A landscape with many peaks, sampled at points; each row gives a point and its height.
From any point a climber steps to the highest of the 2 points nearest to it. It stops when none of these is higher. Distance is the straight distance between rows; heights are no part of it.
(739) (h 1.36): [ -3   3 -45   9  44 -29  24  19  43 -10 -22  41   4  28  31 -22  30   9
   8  -9]
(445) (h 4.43): [  8   1  58  33 -15   2  -8 -28 -10  40  28  -2 -16 -23 -18   1 -11 -40
   2  48]
(230) (h 0.89): [ 32 -12 -28   9  31 -23   4  -3  36 -38   1  -6  52  16   2  -9   0   3
  17 -25]
(885) (h 6.32): [-25  14 -33 -21  11   5  31 -53  32  -4  11  11 -23  17  -3 -18  12  -5
  15 -77]
(165) (h 4.89): [ 33  -9  41  -4  -5  -1  19   6  14  -8 -42  -1  16  13  32  10   3 -37
  31 -22]
(111) (h 4.90): [ -2 -21 -24 -26 -34  16  37  20   1 -17 -47  -8  15  20   1  26  29 -14
  24 -34]
(583) (h 5.68): [ -1 -12  13  56  -6  -4  10   6   6  24 -16  19   5   2   9 -29   2 -22
 -20  -7]
(216) (h 4.26): [ 22   0 -11 -29  15  15 -43  38 -17  16   7 -22  12   9  -3  29 -20  11
  -1  22]
(791) (h 4.21): [-15 -32  -8 -20 -53   8 -21 -12 -34  -1  16 -23  26  -7 -31  44  10   6
  16  25]
(812) (h 0.56): [-23 -13 -29 -24 -18 -20 -25   9 -39 -35  -8  -7   1  13 -23   0 -19  29
 -16 -25]
(864) (h 3.18): [-28 -13  16   4 -28 -23  16 -58  13 -17  30   2  -3 -28 -38 -12  18 -16
  22  34]
(52) (h 1.92): [-20 -17   0  39   8  -8   4  36  11 -24  24   5 -13  -9  -6  -5  -9  51
 -59   5]
(637) (h 3.12): [-19  36 -15 -28   0  17 -13  -3 -10  40  10   3 -20   4 -31   5   5   5
  13  35]
(135) (h 1.96): [  2  -5  23 -39  12 -22 -10 -37  29 -43  21  10  -6  -6  -8   2 -13  16
  19   1]
(173) (h 7.65): [ 44  11  38 -26  38   1 -34 -18 -37  13  26 -41   9 -27   6  17 -37  -2
  27   4]
(3) (h 0.99): [-40   5  -8 -29 -19  -6  -9  16 -35  11 -46  34 -40  34  39   7 -11 -19
  -5 -11]
(813) (h 2.34): [-10   0  33 -21  18   2   3 -21  20 -10  10  19 -24  15  18   4 -18 -16
   2 -11]
(154) (h 3.45): [-14  24 -34 -31 -10  -8 -18  -8  -5  29 -27  11   5  41 -11  -3   4 -31
  31  21]
(647) (h 1.44): [-14  23 -26  25 -13  33  78  13  19   0 -23  -2 -16   1 -17 -21  18  13
 -13 -44]
(774) (h 4.18): [ 27  -9  23 -44   0 -23  -6  -7  10   9 -43  17   9  36  31  10 -15 -49
  43   3]
(404) (h 3.85): [ 22 -27  -4 -24  -6  20  15  20   3   2 -48   4   3  25  54  34  24 -15
  17 -49]
(181) (h 2.70): [-17  31 -26 -23  29   6 -24 -45  27  30  49   7 -14 -12 -24  -2  11   3
  21  16]
(8) (h 5.94): [-18 -53 -28  39  -3  10 -38  20   1  22  23  18   8  16  39  21   6   0
 -36  -5]
(386) (h 0.70): [ -9  34 -37 -26 -14  -2 -12 -18 -37  -3   7 -29   5  10 -38 -20  -3  18
   8 -38]
(457) (h 3.02): [-12 -69  29   9  -4   8  -5  14   8 -38  -9  14  -5  -7  41  35 -10  25
 -42  -2]
(645) (h 4.08): [ 24 -16 -27  30  -9  -4   9  48 -25  29 -35 -15  43  20  12   1  19 -13
  18  10]
(477) (h 3.77): [  6 -12 -14  46   4 -24 -31   1 -28 -12  34 -12  30 -12 -18 -16 -18   9
 -15  -2]
(68) (h 4.27): [  9 -42  -3   6  20   3 -25  25  -2  -5   2   5   0  11  43  43 -12   8
 -38 -24]
(106) (h 1.42): [ 30  27  31 -35  12 -11  -5  11  -8 -34  -2 -17  13 -16 -31 -14 -26  36
  12  39]
(525) (h 1.57): [-34   5   4  -2  -4   5  -4  -4 -10 -16  40  -3 -44 -31 -19  -5  -5  52
 -40  -7]
(519) (h 1.15): [ 44  12  12  -8   3  -6   7   7 -13 -24  11 -56  36 -38 -39  -6  -4  23
  38  22]
(760) (h 5.78): [ 23 -49  49  36  -6 -11 -31 -44 -18  -9  41 -38  14 -56  11   7 -11  -9
  11 -18]
(435) (h 0.84): [-26  -1  -2 -23  21   4   0  28  -4  18 -32  55 -55  15  68   8  13 -12
 -20  -6]
(183) (h 7.00): [-31  -8 -56  11  -9  -3   7 -26  11  -3  -5   4   4  33  -4 -14   7  -9
  10 -71]
(413) (h 5.24): [ 26  32  43  14  -6  12  -6 -31 -15  40  39 -29 -30 -55 -25 -18  -1   1
  17  18]
(808) (h 6.35): [ 21  38  13 -62  30  -3 -39 -19 -24   1  16 -18 -27 -19  -6  18 -31  14
  34  10]
(852) (h 0.43): [-34 -21 -47 -13 -32 -34  -6  19  -8 -42 -27   7  31  11 -10  -5  12  32
 -34 -14]
(588) (h 1.23): [-23  37   3 -17   4  -4  35  24   5  14 -55  48 -30   3  21 -38  25   3
 -17  31]
(448) (h 3.73): [ 41 -38  28  35 -17  20  19  29  -6  -5 -32 -36  27   0  22  30   1 -37
  19 -31]
(288) (h 0.59): [ 45 -10 -19  24  22 -29  33  41  19 -44 -14 -21  43   1 -18 -14  -5  35
  -5 -11]
(789) (h 2.81): [  5  41   8 -28  45  27  -6   3  10  11   8   7 -39  20  22  15 -13  -6
   8  -6]
(203) (h 1.77): [-27  -3  10   5  -6  56  46   4  30  17 -16  19 -31   8  17   3  17  13
 -11 -29]
(586) (h 1.33): [-23  46  24  -9  18  23   0   8   1  13  33  14 -64 -20   1 -14 -17  28
 -41  16]
(91) (h 1.10): [-22  44   3   3 -19   9   0  29 -52  23 -46  15 -58  12   8 -21 -22 -18
 -18 -15]
(551) (h 0.37): [  2   6 -27  10  -7 -27  23  52  -8 -25 -37  -8  18   8 -18 -10  14  42
 -17  11]
(587) (h 2.39): [  3   6  21  -2 -12  62  48   6  30  19   1  -4 -19   0  12  27  26 -12
  -2  22]
(376) (h 1.67): [ -6  14 -25  28  61  -2  16   7  68  28  17  38   2  17  24 -17  18   0
  -9  16]
(241) (h 3.39): [ 11 -13 -34  -7 -30  -5 -38 -25 -36  -5  19 -27  41   6 -35   9   5 -22
  25   3]
(178) (h 0.86): [  7  34  -8  -6 -13  11  23  -5 -12  -2  23 -39  -2 -27 -51 -16   2  29
  18 -12]
(572) (h 7.69): [  1 -17  40  47 -16 -14   8 -36  -7  -4  37 -20 -23 -56   0 -12 -10  11
 -16 -25]
(620) (h 2.75): [  6  -9 -32  16  -4 -17 -32 -45  17   2  25   3  50  22 -22 -13  11 -39
  28   0]
(628) (h 2.96): [ 13   6 -24  28  44   9 -35   5   0   3  63 -25  20 -18 -15  -2  -2  30
 -26   4]
(251) (h 6.02): [-34 -25 -45   8 -32  20  13   1   9  25 -24  14  11  26   8   9  26 -14
   2 -27]
(296) (h 6.10): [ 28  23  37  -3  23 -17 -45 -43  -2  18  36 -41 -11 -71   0  -5 -12  18
  18  12]
(152) (h 3.86): [ -7  -6  60  12 -43  15  25  17 -22   1 -43   9 -24  -7  18   8   1 -28
 -11  34]
(865) (h 2.07): [ 29  -5 -15  -9  54   8 -49  -1   1 -40  53 -23  44 -29   1  14 -19  42
  -5  10]
(347) (h 3.74): [ -1  16  26 -35 -15 -28 -19 -19 -19  19 -13  18   1  23 -12  -7 -25 -41
  36  31]
(577) (h 1.20): [-27  53  -4 -21   0  19  19  25 -27  10 -15  15 -53  -4  -5 -30 -18  31
 -38   4]
(122) (h 2.19): [  6  37 -15   9  73  50  15   6  45  40  16  11 -22   6  17  -3   9  -4
   2 -10]
(398) (h 2.33): [-16 -45  39  39 -14 -32  -2  25   7 -38  -1  22   8 -19  20   2 -16  32
 -55  12]
(641) (h 4.88): [ -1 -30 -15  70 -22 -21   3  29 -24  39  -5 -17  36   4  -5  -7  -6 -26
 -18  11]
(71) (h 5.11): [  8 -18   3 -18 -33  10 -32  22 -49   5  -4 -33   3  -2 -20  32 -23   7
  -6  23]
(542) (h 2.32): [-21   2 -28 -27   8 -38 -49 -51  16 -24  13  31  13  18 -13 -17  -4 -34
  17   7]
(110) (h 6.44): [-13  12  12  66   1  -5  27 -10   3  12  25  10 -22 -23 -10 -35 -11   5
 -40 -14]
(853) (h 4.41): [ -8 -17  21 -19 -54  -1   9  28 -27  -9 -44 -15   2   3  -8  26  -1   7
 -10  39]
(757) (h 3.20): [ 19   7  37  23 -30  51  41  25  -4  28 -29 -11  -6 -16   6  12  26 -32
  -5  42]
(838) (h 3.43): [ 21  11   9 -41  40  18  -5  39   5  -1 -11  -3  -9   9  24  28 -12  29
   2   2]
(191) (h 1.41): [-12   4  23  14 -10  22  65  26  26  -1 -44  34 -18 -10  36 -20  29  -1
 -28  13]
(339) (h 3.32): [ 36 -17 -25 -23   4  17 -14  38  -9  17 -12 -33  42  23  -9  27  12   1
  32  16]
(509) (h 4.57): [-25 -39 -28  41 -13 -21 -22  -6   4 -13  26  19  27   6  -4   4   7  -6
 -38   2]
(304) (h 1.27): [  4  23 -18   5  -9 -11  49  23  -2 -15 -37  -8   4  18 -13 -30   8  17
   4 -49]
(366) (h 4.14): [ 42 -41  48  32  -4  12   0 -11 -19  -2   6 -36  14 -14   9  22 -29 -28
  12 -14]
(85) (h 5.59): [  9  20  18   1  11  22  36 -52  25 -12  18 -18 -28  -6   1 -16  16  -1
  20 -75]
(708) (h 1.06): [-27  23  12 -40   0  26   8   8  19  26 -39  51 -50  18  31  13  16  -9
   3  39]
(634) (h 2.71): [-25   2  -8 -24  -7  -9 -17 -65  38   2  50  21   7  -7 -32  -5  24   1
  14  48]
(649) (h 3.76): [-27 -18  34  44 -50  -5  27 -30  -1  20   9   2   0 -16 -32  -3   5 -45
  -4  42]
(718) (h 1.16): [  8  -7 -32   3   8 -44  20  -1  35 -16 -37  21  41  34  21 -20  19 -23
  22 -30]
(279) (h 1.64): [ 34  20  17 -33  19 -40 -21 -23   9 -30  13   9  32   0 -28 -10 -23   3
  24  49]
(773) (h 2.03): [-16  17 -55  -4  22 -35 -72 -21   2 -33  51  32  20  15  -1 -19   2 -13
  -4   0]

For each start below, name the point where the climber stops.
(812) -> (71)
(181) -> (165)
(3) -> (8)
(551) -> (71)
(435) -> (71)
(304) -> (71)
(634) -> (173)
